Points on a hilly landscape, in no order, each with its height.
From any point a climber takes the steepest step (rise divided by distance) to one of its 5 nearest points. It stops when none of these is higher. Distance is the straight distance between rows; heights are no part of it.
z_536: [111 150 138 106 133 106 158 112 103 130 175 128 151 126 115  91  89 116
 127 125 120 125 118  92 110  90 116]  h=529
z_301: [132 147 127 110 136 140 134 132 106 143 182 138 125 109 140  77 103 124
 119 157 136 152 137  73 121  89 128]  h=634
z_34: [132 130 101 216 114 121  75 132 178 142 119  89  76 146 108 161  89 206
 112 145  66 109 136 167 126 148 214]  h=401
z_310: [137 171 138 114 127 127 163 121 136 159 148  91 136  97 119 117  83 152
 141 130  95 107 118  80 130 125 101]  h=351
z_796: [120 155 135 115 124 117 165 131 110 142 174 131 132 116  96  80  85 151
 124 128  98 116 122  61 115  93 125]  h=493
z_438: [108  80 145 112 108 159  83 133 128 142 158 149 102  85 139 130 160  93
 141 188 149 217 176 132 144 111  82]  h=610
z_676: [ 73 137 160 108 110 128 154 129 109 111 163 154 158 142  74  90 101 157
 113 106  88  74  72  77 113  88 150]  h=823
z_576: [131 150 103 205 124 134  78 128 193 144 121  85  57 127 109 176  97 207
 116 143  76  95 165 157 125 146 198]  h=437
z_206: [190 164 107 180 158 152  97 147 179 138  75 150 107  83 135 158 139 121
 138 127 134 121 135 112 135 175 136]  h=518
z_873: [ 59  97 157 114  79 163 151 120 108 129 130 169 181 146  59  85 114 157
 104  89  76  69  48  94 120 100 164]  h=607
z_555: [122 144 124 120 139 136 112 117  98 133 159 134 125  99 144 109 142  99
 131 178 152 184 150 130 122 101 103]  h=519
z_814: [121  86 133 136 128 174  76 152 143 173 150 150 110  62 155 127 148  82
 153 186 150 209 153 124 138 145 107]  h=635
z_373: [ 76  79 111  77 136 116 146 147  94 104 152 171 145 170 133  96 117 117
 117  63 114  72  92  96 125 126 150]  h=572
z_79: [130 144 125  93 139 127 126 127  97 126 184 147 136 121 132  78 115 117
 119 141 146 150 130  96 114  93 134]  h=614
z_338: [ 98 113 126  85 142 113 126 123  93 100 171 149 148 165 132 108 112 133
 120  90 144  98 118 102 116  93 144]  h=474
z_818: [173 162 114 144 161 142 118 122 122 155 131 117 132  86 140 107 129 102
 151 160 141 167 145 127 132 138  93]  h=619
z_275: [ 89  93 105  80 141  92 115 108  84  97 162 139 124 175 187 137 156 118
 132  91 150 136 130 124 152 118 139]  h=703
z_991: [ 86  91 103  86 115 130 100 122  98  84 143 134 125 140 174 141 167  89
 125 148 180 200 150 136 159  99 125]  h=431
z_357: [157 172 140 163 107 126 148 140 201 167 112  45 115 119 104 138 105 175
 113 136  77  72 119 120 141 172 143]  h=384
z_883: [120 164 149 110 117  95 173 124 133 158 151  86 150 114  90 123  75 167
 130 127  89  92 110  85 123 115 117]  h=381
z_833: [166 150 118 166 179 148 109 116 118 126  65 147 110 112 130 169 179  78
 152 171 153 157 159 159 126 169 151]  h=568
z_927: [170 161 117 121 161 144 151 126 147 165 141  93 128  91 139 113  88 133
 148 138 113 128 122  88 130 157 107]  h=429
z_19: [107  73 129 106  97  77 147 130 117 124 135 148 149 164  98 126  92 160
 129  34  81  86 103 154 142 119 132]  h=576
z_155: [126 106 129 151 144 146  90 130 137 162 121 154 141  66 147 148 162  74
 163 186 143 200 161 144 143 166 108]  h=611
z_628: [105  82 123 151  56  76 165 159  99 142 103 164 169 159  76 123 104 185
  97  53  74 102  99 153 193 143 111]  h=406
z_973: [134 133 122 109 152 126 121 115  83 111 143 116 151 127 151 123 133 101
 141 158 165 147 145 131 120 106 101]  h=188
z_416: [148 119 123 120 124 161 116 140 120 159 184 139 112  82 154  87 130 124
 127 173 151 174 159  90 126 111 101]  h=681
z_384: [ 99  99 117  80 142 101 121 113  88  92 171 157 145 159 168 110 128 122
 120  93 147 119 112 117 133  99 122]  h=386
z_625: [107 111 117  94 132 124 108 105  88 104 132 120 141 124 157 145 151  87
 141 170 184 196 154 146 141 105 103]  h=517
z_968: [169 174 121 164 130 147 112 128 203 149 103  73  98 112 124 168 129 158
 113 114 100  86 128 130 115 160 147]  h=407
z_260: [ 66 107 121 103 136 137 140 142 106  96 161 174 151 168 110  90 107 129
 102  79 106  70  82  82 129 106 150]  h=586
z_248: [129 105 118 138 157 148 102 102  98 122 107 127 137 110 137 148 167  51
 156 190 162 215 158 177 136 126 114]  h=570
z_89: [ 86 122 145 105 122 144 143 138 105 113 169 159 155 152  87  75 108 133
 104  93 119  81  84  60 104  86 163]  h=771
z_840: [140 172 167 123 119 108 169 124 156 161 132  66 143 106  85 123  85 158
 131 128  84  91 111 114 126 141 111]  h=413
z_308: [129 161 145 112 143 106 152 125 112 138 154 101 145 114 103 107  91 151
 138 130 100 103 124  89 108  92 123]  h=394
z_325: [150 140 135 116 140  97 139 104 108 111 124  95 148 134 147 146 122 112
 148 118 147 117 128 167 108 116 100]  h=60
z_59: [109 121 118  91 109 118 114 122  85  94 159 141 141 135 168 122 144 106
 126 147 172 171 140 116 137  96 131]  h=330
z_854: [151 153 133 159 103 128 136 128 190 138 108  55 110 130 114 142 116 177
 102 130  82  80 130 164 117 155 140]  h=430
z_664: [ 83  95 118  84 138  96 140 108  93 116 164 144 147 156 156 126 106 130
 146  72 138 107 101 119 136 110 130]  h=545
z_315: [177 165 111 161 167 136 127 128 152 157 100 110 121  91 149 138 125 104
 149 148 124 118 134 125 127 154 109]  h=534
z_201: [162 175 151 153 124 123 151 124 170 148 105  67 117 113 100 137 103 159
 121 120  98  92 136 134 122 154 108]  h=422
z_632: [ 96  99 151  91  84 152  95 143 125  96 152 158  98 124 133 113 176 115
 106 181 166 201 172 120 127  79  97]  h=579
z_87: [138 118 127 161 160 140 102 114 109 137  81 149 119 103 124 161 189  57
 168 183 149 209 160 174 137 162 122]  h=575
z_238: [ 95 113 140  97 117 175 160 187 125 101 153 182 126 177 119  57 172 132
 104 134 166 143 158  88 129  82 132]  h=649
z_765: [159 167 114 182 153 131  68 124 155 116  76 123  67 123 135 175 129 146
 121 139  88  93 159 169  90 153 176]  h=486
z_701: [135 129 150 172  98 120 139 121 182 134 109  57  94 137 101 145  94 179
  82 133  81  84 128 182 120 145 150]  h=432
z_302: [ 77  77 115  94 124  84 131 114  94 129 155 169 144 159 147 111 105 129
 131  44 104  76 107 122 132 127 132]  h=636
z_132: [ 82 114 160 114  73  96 147 125 116 142 118 166 181 145  57 121  77 182
 109  92  70  89  70 124 146 105 137]  h=624
z_365: [ 89  93 143 125  77 101 154 130 107 137 124 164 188 151  76 128 100 190
 115  70  67 100  80 145 156 116 142]  h=617
z_161: [167 179 123 169 145 145 104 124 172 134  92 100  84 115 128 161 124 144
 114 126  87  85 151 156 107 167 155]  h=452
z_484: [193 130 103 166 148 164 100 143 174 169 106 165 145  72 151 143 123 118
 174 153 161 171 123 111 142 179 117]  h=536
z_503: [173 148 130 144 144 115 146 111 139 122 113  86 135 137 130 151 104 124
 128 130 125 106 121 171 100 134 112]  h=299
z_603: [ 89  84 128 124  68 102 152 151 104 143 106 171 182 156  72 119  96 189
 107  46  68  94  69 148 183 130 130]  h=559
z_464: [130 105 125 105 118 164 113 154 120 150 189 141 103  94 143  89 151 113
 110 183 161 193 165 103 119 102 104]  h=702
z_605: [122 140 136  96 144  96 136 109  95 107 156 115 156 143 140 124  91 122
 132 114 147 110 103 123 107  89 121]  h=324
z_530: [160 144 129 186 157 141 101 104 108 116  45 186  63 114 129 196 191  82
 146 178 138 166 179 149 130 175 179]  h=487
z_7: [163 172 116 154 169 146 106 114 142 108  71 104  79 125 137 176 142 116
 135 144 111 106 145 178  97 158 141]  h=510
z_682: [131 134 121  97 129 113 128 117 103 109 164 120 138 142 141 111 115 115
 129 140 154 140 131 102 112  98 131]  h=506
z_33: [163 145 115 169 168 144 114 117 115 142  85 127 133  99 135 155 167  72
 162 172 151 172 141 160 125 160 120]  h=567
z_211: [ 98 103 126  82 107 146 133 161 105  84 161 178 130 156 146  91 184 111
 100 146 176 155 162 110 135  80 129]  h=552
z_792: [105 102 114 106 127 125 115 102  91 104 126 123 139 140 162 171 167  89
 136 155 205 206 138 153 159 118 105]  h=462
z_548: [147 151 160 147 116 116 153 126 180 136 110  63 126 135  98 142  92 154
  92 126  85  90 116 159 104 138 117]  h=439
z_441: [166 129 121 150 147 147 105 126 146 178 116 147 132  72 147 131 153  95
 155 163 143 174 150 139 131 166 113]  h=621
z_327: [183 185 118 177 159 156 113 132 151 140  71 112  96 101 142 156 135 130
 138 127 127 107 142 136 120 169 138]  h=428
z_711: [ 98  92 102  91 143  91 122  95  75 102 119 122 136 154 185 154 149 106
 141 116 184 171 125 153 147 119 118]  h=197
z_151: [101 118 114  86 135 110 130 132  88  89 171 150 146 163 156 112 133 127
 123 110 155 142 126 104 123  97 134]  h=387
z_379: [ 69  81 146 115  86 120 153 120 105 142 133 172 173 163  80 101  88 167
 111  54  73  79  68 123 148 120 142]  h=618
z_214: [123 120 131 103 126 149 150 151 102 117 180 164 115 141 126  66 158 123
 100 155 156 151 153  80 109  80 132]  h=628
z_886: [ 85  84  90  88 132 109 117  91  78  98 120 128 123 163 178 164 165  90
 134 141 184 193 148 155 166 127 127]  h=334
z_563: [ 71 108 141 108 138 170 153 166 108 103 148 179 150 171  96  55 136 114
  93  99 132  78  90  61 116  86 148]  h=573
z_245: [ 79  78 132  61 105 151 126 161 118  75 157 164 110 181 162 108 205 109
 108 119 179 164 155 113 160 106 142]  h=516
z_252: [ 70  75 112  78 145  98 136 125  79 123 162 165 130 163 152 112 126 115
 121  48 105  99 114 121 141 124 142]  h=717
z_755: [130 174 154 113 116 114 174 127 153 170 139  89 144 103  95 119  72 169
 141 130  91  94  97  83 131 134  98]  h=273
z_294: [105 137 164 104 104 106 154 118 120 131 157 131 152 134  78 123  76 170
 120  90  96  85  92 112 125 102 133]  h=548
z_423: [118 152 154 102 126 103 145 114 106 127 155 110 159 132 105 114  82 140
 132 106 106 104  95 114 109  92 120]  h=465
z_399: [139 115 175 155  69  92 176 140 141 147 116 100 154 154  73 137  88 190
  79 120  89  96 108 161 140 120 106]  h=454
z_905: [178 169 119 165 167 146 135 123 155 138  92  96 131  97 128 148 133 122
 138 146 132 114 138 148 110 152 108]  h=450
z_877: [147 116 114 136 140 159  99 136 143 172 151 139 124  78 151  98 128 106
 148 171 143 186 142 105 137 142  97]  h=664
z_779: [152 174 133 126 114 131 165 143 185 168 128  72 157  88 101 124  82 168
 152 135  93  94 101  75 150 169 103]  h=37
z_797: [146 105 158 194  83 105 138 130 181 126 107  67 111 152 101 128  92 182
  69 134  77  88 120 192 136 139 145]  h=426
z_744: [ 72  79 108  82 141  86 128 104  83 117 167 162 125 174 178 119 146 126
 134  59 136 109 118 127 143 132 147]  h=425
z_759: [177 160 118 165 165 151 101 118 136 159  98 136 109  94 138 159 171  84
 153 159 150 162 149 144 129 177 119]  h=592
z_274: [175 173 127 145 153 143 147 115 150 160 121  88 129 103 130 118 108 120
 136 134 121 121 134 108 111 150  94]  h=483
z_498: [ 93 110 104  85 128 108 120 119  90  96 167 146 141 158 174 119 153 110
 126 121 178 160 136 124 148  99 137]  h=301
z_77: [124 116 119 124 133 135  95 112 101 121 126 129 145 115 139 134 158  79
 144 196 158 203 149 155 135 128 115]  h=571
z_383: [148 134 116 132 152 125 121  97  99 106  86 100 140 128 164 163 143  72
 153 161 161 157 126 179 113 145 105]  h=453
z_924: [123 151 167 125 104  98 175 125 138 167 143  94 151 122  79 123  83 164
 119 121  81  85 104 107 126 120 102]  h=468
z_354: [153 100 128 153 134 167  77 149 164 171 107 172 120  65 137 137 154  95
 179 159 162 192 129 129 139 193 112]  h=569
z_107: [180 144 103 162 154 158 102 139 156 167 112 136 119  79 145 118 131 113
 156 167 142 168 139 115 130 182 110]  h=603
z_296: [160 183 123 117 152 119 160 118 139 157 144 101 147 100 121 109  89 130
 152 141 119 128 131 101 119 122  95]  h=480
z_427: [164 124 125 174 160 152 105 128 143 172  90 184 123  67 128 165 170  82
 174 162 148 170 156 138 143 180 133]  h=541
z_690: [166 151 128 164 166 147  98 117 137 133  55 186  63  95 137 178 167  91
 159 157 155 164 173 142 130 180 173]  h=543
z_746: [161 163 121 171 166 146 106 118 115 107  60 133 100 132 140 180 165  96
 142 151 139 133 150 168  92 172 144]  h=553
z_418: [186 176 108 156 129 148 136 138 188 162 115  90 126  87 115 126 104 153
 148 123 110 108 109  85 132 168 109]  h=335
z_468: [105 141 142 111 118 140 147 132 100 107 175 155 135 140  98  66 108 127
 119 126 131 108 114  64 117  82 144]  h=622
z_9: [130 129 120 119 142 141 106 126 101 136 135 125 134 101 152 117 161  80
 139 199 164 200 157 145 122 119 104]  h=535
z_173: [125 129 168 128  83  82 166 123 127 143 138  98 162 138  82 138  63 170
 115  89  82  95 108 146 137  95 115]  h=501
z_587: [122 118 100 116 140 124 119  91  82  95  83 112 143 133 163 167 143  75
 143 145 181 172 123 167 127 125 113]  h=373
z_842: [142 105 152 135  91  86 162 132 149 131 113  89 129 168 121 152  90 154
 109  94 112  94 105 188 122 120 108]  h=495
z_880: [150 127 144 135 123  96 142 116 132 115 108  91 131 149 134 156  96 130
 129  98 125  99 106 165 107 118  99]  h=436
z_697: [ 87 108 142 121  88  89 150 113 106 139 145 142 163 151  81 116  70 173
 117  74  83  95  85 130 136 116 143]  h=601
z_534: [168 142 105 132 161 159 109 143 136 166 154 122 142  74 142  88 119 115
 139 167 146 169 135  89 144 152  84]  h=648
z_70: [154 138 139 181 142 137 124 122 169  93  91  81  87 137 134 160 111 146
 111 134  94  83 139 183  99 142 149]  h=423
z_547: [ 61  84 104  70 135  94 122 110  82 120 155 149 109 178 202 129 186 124
 122  91 154 142 150 126 169 118 141]  h=306
z_964: [168 153 123 151 156 125 126 101 118 108  88  99 114 128 149 160 155  91
 134 151 145 121 138 169 109 139 112]  h=395
z_997: [117  93 107 101 126  72 130 106  98 115 148 130 133 149 163 158 112 127
 144  67 153 113 109 149 126 110 124]  h=763
z_90: [164 193 111 184 154 139  71 124 151 125  62 132  57 112 136 193 142 134
 142 141 112  92 164 149 107 164 182]  h=508
z_845: [124 136 129  82 131  97 145 118  90  98 169 140 150 144 127  96 104 135
 128 111 137 112 111 100 106  83 132]  h=441
z_910: [ 98 105 133  85 103 138 111 135 112  89 150 141 124 131 153 114 163  93
 110 163 178 187 164 127 135  83 124]  h=446
z_39: [154 137 119 134 144 143 111 124 108 162 140 117 131  95 152 109 140 103
 139 184 150 176 145 124 124 129 100]  h=616
z_999: [ 75 113 154 109  69 113 144 126 115 134 130 161 185 152  62 105  92 177
 102  79  64  89  73 113 138 111 154]  h=630
z_45: [144 149 127 113 149 118 130 120  94 128 164 109 148 119 139 103 116 117
 128 154 150 158 139 118 113 107 114]  h=498
z_402: [191 186 101 180 123 163 127 148 220 143  87  95 119  95 107 156 113 161
 140 122 118  96 107  74 150 169 142]  h=343
z_741: [125 150 136  98 133 135 157 126 110 137 177 125 136 112 109  89 107 137
 113 127 116 118 121  60 117  74 131]  h=577
z_92: [163 172 106 185  88 145 121 143 225 136  98  69 122  99 106 167 115 178
 120 128 119  83 113  82 143 181 154]  h=315
z_573: [146  75 159 170  60  65 166 144 134 127  97 104 136 155  91 136  85 176
  70  99  92  95 114 172 149 120 122]  h=361
z_250: [148 170 107 191 130 129  74 138 183 129 105  87  65 123 115 179 108 187
 122 130  82  94 152 162 111 149 183]  h=463
z_709: [ 85  71 125 109  75  73 142 144 105 147 118 172 170 160  84 123  96 163
 117  28  69  85  94 157 167 131 127]  h=484
z_413: [104 106 125  93 117  85 142 118 104 113 155 139 161 160 131 123  90 149
 133  60 106  95  88 133 118 110 128]  h=578
z_627: [ 56 118 155 114 102 164 151 135 120 132 137 153 160 141  52  66 113 164
 106  97  73  61  62  67 120 104 170]  h=591
z_50: [102 155 168 104 118 126 159 114 122 146 165 127 148 116  64 108  74 169
 130 102  84  94  94  83 124  98 136]  h=550
z_341: [154 168 118 197 126 146  84 138 201 139 106  78  70 123 109 177 113 178
 111 121  88  86 145 133 128 155 182]  h=444
z_473: [171 188 118 170 106 152 131 156 220 131  87  78 133  86 108 161 111 169
 134 128 109  86 101  81 150 174 137]  h=307
z_390: [105  76 146 144 118 173  62 148 165 177 155 157 108  61 141 143 157  91
 179 190 145 202 142 130 138 178 114]  h=600
z_225: [124  78 138 133  77  69 156 145 118 139 111 139 154 164  87 138  93 175
 103  59  86  85 102 163 150 106 119]  h=488
z_41: [105  88 152  96 100 162 109 154 132 126 172 148  86  89 132 108 178 118
 118 189 156 179 177 107 121  81  91]  h=647
z_531: [117 108 134  99 127 133 112 122  93 110 167 135 114 111 146 108 149 106
 122 178 162 184 150 109 131  85 114]  h=533
z_431: [ 82 106 144  86 113 179 168 204 129  91 137 196 126 181 135  72 196 117
 109 137 172 140 150 112 129  91 117]  h=565
z_171: [201 141 116 186 152 162  95 139 159 161  71 174 104  79 134 175 155 106
 160 139 155 149 136 127 142 188 145]  h=504
z_191: [123 108 167 135  81  78 165 125 144 131 116 103 161 152  84 140  75 177
  98  79  82  95 102 163 133 101 108]  h=458
z_66: [144 132 121 156 150 149 103 109 111 159  96 133 128  96 141 137 181  67
 157 186 147 191 142 170 128 157 116]  h=585
z_894: [153 157 111 142 158 141 120 104  98 126 101 110 130 116 148 139 152  93
 145 166 148 161 138 169 109 150 104]  h=482
z_410: [150 131 113 128 151 113 118  97  92  98 110 112 147 137 166 152 133  92
 139 138 167 156 126 166 121 125 104]  h=772
z_10: [151 129 131 164 129 122 128 110 156 108  88  79 102 145 145 164 114 137
 115 120 126  84 123 196  99 137 119]  h=409
z_785: [103  91 154  91  95 166 121 170 128 110 174 175 102 131 136  95 193 117
 111 178 177 180 179 110 124  68 106]  h=589
z_276: [141 116 126 133 148 160  94 128 129 165 140 130 129  78 144 117 154  98
 159 184 145 208 155 131 126 154 101]  h=646
z_386: [178 173 132 131 151 117 153 121 137 148 121  81 136 118 129 139 109 123
 135 136 111 102 129 147 108 127  95]  h=408
z_320: [165 152 125 157 166 143 110 110 113 115  67 125 113 121 151 150 181  86
 138 168 150 143 142 171 115 159 128]  h=551
z_866: [ 69  85 104  64 143 113 116 129  92  94 154 156 124 180 194 134 170 115
 120  89 168 143 144 114 165 120 144]  h=269
z_150: [143 144 174 150  92  98 173 132 157 170 119  68 134 130  82 132  82 170
 112 132  86  89 118 144 130 137 111]  h=449
z_253: [ 88 125 133 103 137 167 154 165 111 106 157 172 136 185 110  55 145 125
 102 116 129  95 110  68 113  97 139]  h=625
z_437: [140 140 122 199  91 131 115 135 203 150 113  53  88 125 116 143 109 200
  96 135  86  82 132 145 146 173 180]  h=410
z_836: [ 96 104 148  97 111  93 142 122 116 110 156 148 159 153  88 111  88 149
 119  60  98  94  97 121 131 106 132]  h=627
z_477: [149 160 130 120 149 123 134 100 111 119 145  91 146 117 140 125 109 109
 145 141 148 133 132 129 100 114  96]  h=252
z_643: [132 105 119 115 135  80 154 111 115 106 135 119 150 148 135 150  90 136
 137  67 132 108  91 171 116 101 113]  h=556
z_336: [ 89  96 154  78  90 179 152 200 147  84 148 196 121 157 136  97 213 129
 123 146 170 160 187 114 119  82 108]  h=418
z_330: [156 167 139 168 137 135 141 124 173 140  88  71 100 126 117 149 120 160
 112 123  87  79 133 158 111 158 140]  h=424
z_74: [149  81 137 165 124 156  71 155 188 166 118 194 137  72 126 173 155 102
 194 159 170 195 124 117 141 196 149]  h=479
z_223: [184 158 110 157 168 154 103 126 144 167  94 136 117  87 138 137 152 102
 158 155 131 141 150 138 122 164 118]  h=583
z_790: [177 181 117 161 123 154 136 135 202 151  92  66 111 104 115 163 115 175
 134 121  99  82 123  98 141 160 145]  h=354
z_745: [147 135 113 149 166 133 123 102 106 129 101 116 133 115 141 144 164  72
 146 174 165 179 145 166 130 148 115]  h=555
z_474: [111 113 102  99 130  96 123 110  81  96 154 130 140 151 184 122 141 102
 128 119 177 154 129 138 137 101 117]  h=104
z_233: [122  83 118 114 105  71 158 118 121 131 135 129 140 166 129 148  94 154
 131  36  99  88  98 162 131  99 109]  h=584
z_777: [ 96 110 120  82 125 135 109 126  87  88 161 161 121 159 160 104 167 107
 104 146 181 168 145 115 137  85 129]  h=507
z_649: [124 117 143 112 116  78 158 118 136 128 142 107 146 156 112 143  75 156
 123  78 116  96 102 154 110 105 107]  h=539
z_754: [152 121 123 175 160 155 103 119 136 156  81 174 102  92 126 174 180  67
 173 172 155 182 160 155 136 190 143]  h=561
z_786: [ 79 109 145 104 107 129 152 127 106 119 157 171 161 150  83 102  92 148
 112  79  88  83  74  94 107  97 157]  h=734
z_811: [140 128 102 122 145 125 124  98  81 119 128 111 136 116 160 131 140  88
 131 166 163 164 141 158 122 121 104]  h=198
z_946: [ 91 111 133 102 142 172 166 182 128  97 147 184 137 193 118  61 164 108
 105 114 158 112 120  82 119 102 136]  h=632
z_176: [ 98  78 118 105 117  70 145 126 108 134 138 161 160 160 110 125 104 144
 133  29  95  92 103 155 140 113 120]  h=598
z_593: [ 61  80 121  92 114 115 140 138 106 123 145 175 160 151 100  95 102 132
 100  46  78  76  70 114 133 123 146]  h=566
z_112: [150 159 128 190 132 136  93 126 193 132 110  82  85 134 112 147 112 183
 100 126  76  83 132 172 111 150 164]  h=443
z_352: [ 76  83 155  68  79 181 180 204 151  83 130 192 127 174 139  92 217 121
 147 129 161 151 165 121 110 104  90]  h=255
z_989: [165 170 123 173 155 148  91 117 111  97  52 137  68 119 152 188 158 108
 134 154 129 116 167 160 101 166 159]  h=540
z_739: [150 151 117 157 159 140 107  95 104  97  63 126  97 135 149 176 168  79
 147 155 155 146 151 188 114 159 141]  h=538
z_4: [180 178 106 173 159 157 100 140 179 138  76 127  85 112 129 169 138 142
 145 121 118  97 152 117 125 167 155]  h=442
z_263: [140 115 106 115 156  95 128  94  98 104 104  93 135 135 170 173 118 105
 151 122 170 133 123 175 107 125 114]  h=154
z_26: [133 109 165 160  76  81 169 136 157 138 109  78 140 147  94 143  73 181
  77 114  91  93 109 177 122 119 118]  h=451
z_342: [153 163 155 125 131 114 146 116 144 138 141  79 138 110 111 137  94 145
 140 128  99 101 118 134 104 120  95]  h=353
z_913: [187 173 109 182 164 151 100 127 147 129  65 151  77  86 133 176 155 109
 141 146 130 132 154 126 125 175 153]  h=494
z_575: [111 113 122 104 128 128 112 117  89 105 153 125 147 129 156 117 147  94
 123 167 182 181 144 138 126 103 114]  h=396
z_84: [111 110 108  94 133  91 133 106  89  89 156 122 151 153 167 144 124 114
 136 104 161 138 125 131 127  99 126]  h=210
z_141: [129 102 122 120 112 160  92 144 126 157 173 133 116  72 147  95 152 109
 133 185 160 202 161 105 126 121  96]  h=675
z_500: [153 149 113 123 147 148 132 125 121 152 169 128 122  87 141  76 103 132
 147 163 133 159 136  86 139 123 113]  h=659
z_293: [165 167 139 159 148 132 125 119 171 120  96  74 113 126 122 152 117 137
 122 129 106  94 138 166 104 147 129]  h=405
z_580: [157 152 121 140 156 119 126 114 117 139 134 109 139 109 142 113 125 108
 150 159 144 155 137 131 115 114 103]  h=505
z_660: [ 96 133 133 102 120 114 136 116  95 120 176 146 146 154 103 101  95 143
 115  93 115 106 100  90 117  91 142]  h=503
z_604: [ 65  83 107  68 146 129 119 139 103 105 155 166 121 174 176  99 151 104
 109  80 148  94 121  86 137 126 153]  h=489
z_956: [153 155 137 111 151 117 145  98 114 138 155 107 147 121 125 101  90 128
 136 127 140 125 117 100 116 118 109]  h=549
z_424: [148 154 132 113 139 133 148 120 110 144 163 115 136 110 125  84  96 133
 125 137 133 125 127  79 120 106 107]  h=599
z_111: [171 179 127 159 165 150 109 119 154 128  72 101  97 116 145 160 145 122
 131 137 121 104 137 158  97 167 132]  h=459
z_945: [ 91  89 133  65 120 135 139 162 108  79 173 163 129 182 158  86 173 101
 106 120 182 126 143 103 153 108 155]  h=606
z_174: [153 142 148 121 133  92 157 106 121 123 131  82 138 133 120 137  86 128
 116 110 133 110 113 147 103  97 114]  h=404
z_768: [140  87 148 176 132 153  97 130 159 170 105 184 104  69 125 176 180  63
 183 167 159 198 153 137 149 198 153]  h=514
z_524: [129 121 122 233  98 114  85 134 189 140 109  68  81 138 106 143  98 199
  90 150  62 103 125 176 144 147 200]  h=397
z_716: [ 72  96 138  91 137 145 133 149 105  87 164 179 133 188 139  84 132 114
 107  95 143  94 104  76 117 109 160]  h=590
z_314: [ 99 116 131  86 116 147 142 166 104  76 170 175 130 185 143  72 153 119
 101 122 164 109 137  81 129  92 136]  h=689
z_277: [108  96 104  87 146  84 122 100  85 106 138 116 144 167 175 160 128 109
 161  98 177 143 114 147 145 109 122]  h=876
z_634: [119 119 118  91 122 144 126 142 109  90 177 146 110 137 143  88 158 114
 107 171 163 168 149  96 127  79 128]  h=609
z_215: [107 106 120  94 118 144 101 113  96 112 156 133 120 123 140 111 163  86
 124 186 156 211 166 136 133  93 105]  h=466
z_110: [142 173 147 138  98 118 163 140 183 173 123  61 142 101 101 128  86 178
 139 129  80  84 103  88 140 168 100]  h=219
z_591: [199 171 107 185 130 174 110 154 209 139  88 138 129  82 110 161 123 149
 141 113 144 125 126  74 138 175 126]  h=403
z_57: [ 58  77 120  56 143 129 132 134  98  91 146 158 110 185 188 108 201 116
 104 106 159 140 168 111 159 131 140]  h=435
z_514: [ 80  68 109 107 101  93 145 129 102 150 135 169 151 155 113 116  96 151
 121  24  76  94 102 148 150 142 139]  h=560
z_282: [ 85  80 111 133  81  92 142 156 105 165  93 174 166 152  72  95 115 186
 100  42  47  92  99 152 198 147 132]  h=393
z_907: [151 131 139 173 122 120 113 117 172 107  85  74  92 149 126 155 115 159
 101 139  82  97 125 194  98 146 160]  h=427
z_959: [101 144 136  96 134 148 149 138 104 122 177 163 128 140 111  72 145 113
 105 130 136 132 130  66 120  80 152]  h=608
z_118: [ 72 115 137  99 133 127 145 141 114  98 162 157 150 164 118  89 115 132
 113  98 133  98  93  81 118  91 158]  h=597
z_704: [116 101 131 142 137 149  98 122 123 150 120 142 122  86 132 135 175  74
 154 201 140 208 158 156 124 148  98]  h=613
z_808: [173 178 125 149 122 144 152 140 207 162 103  74 148  87 117 132 109 170
 151 118 106  88 118  85 144 181 118]  h=209
z_892: [135 127 133 202  97 110 106 131 184 132 101  67  87 149 116 135 105 192
  93 147  69  99 134 180 130 156 188]  h=421
z_936: [187 165 104 153 156 166 117 133 159 158  96 137 114  81 132 140 142 113
 149 140 133 137 144 126 136 171 121]  h=574
z_228: [151 136 119 145 158 127 126 110 123  92  73 105 103 131 155 180 146 102
 134 144 145 122 126 192  92 146 124]  h=485
z_876: [127 135 116 119 146 106 127 109  97 101 134 115 134 142 157 137 127  97
 143 142 176 157 123 143 126 113 111]  h=44
z_447: [200 169  96 159 147 159 126 142 178 148  91 120 121  85 129 149 129 140
 146 122 122 133 129  94 140 177 117]  h=496
z_898: [ 91  99 142  80  92 160 141 175 125  77 150 167 113 142 137  98 193 113
 116 165 177 167 159 115 138  74 109]  h=492
z_933: [ 68 141 171 109  91 131 155 110 118 153 142 160 167 129  55 104  94 177
 115 103  72  69  81  85 126  90 160]  h=686
z_641: [149 142 118 168 160 146 105 109 105 105  49 142  94 124 138 170 180  70
 155 172 150 167 151 185 124 168 143]  h=554
z_579: [ 59  83 115  62 137 122 132 143 100 100 149 179 104 193 186 102 191 111
 115  99 158 117 150 112 160 122 158]  h=481

For each start below, name the point where the climber stops.
z_211 | z_314
z_74 | z_464
z_797 | z_252
z_59 | z_314
z_174 | z_252
z_768 | z_464
z_107 | z_464
z_840 | z_676
z_883 | z_676
z_201 | z_676
z_9 | z_464
z_701 | z_676
z_215 | z_314

Call two points neighbours if one is among the 5 nearest of the other. Go from one point of each pair to the other, from neighbour to neighbour, staying as high as possible. Name the lowest point that can't be avoided.
z_676 / z_464 | z_959
z_410 / z_275 | z_383
z_464 / z_252 | z_413
z_314 / z_464 | z_79
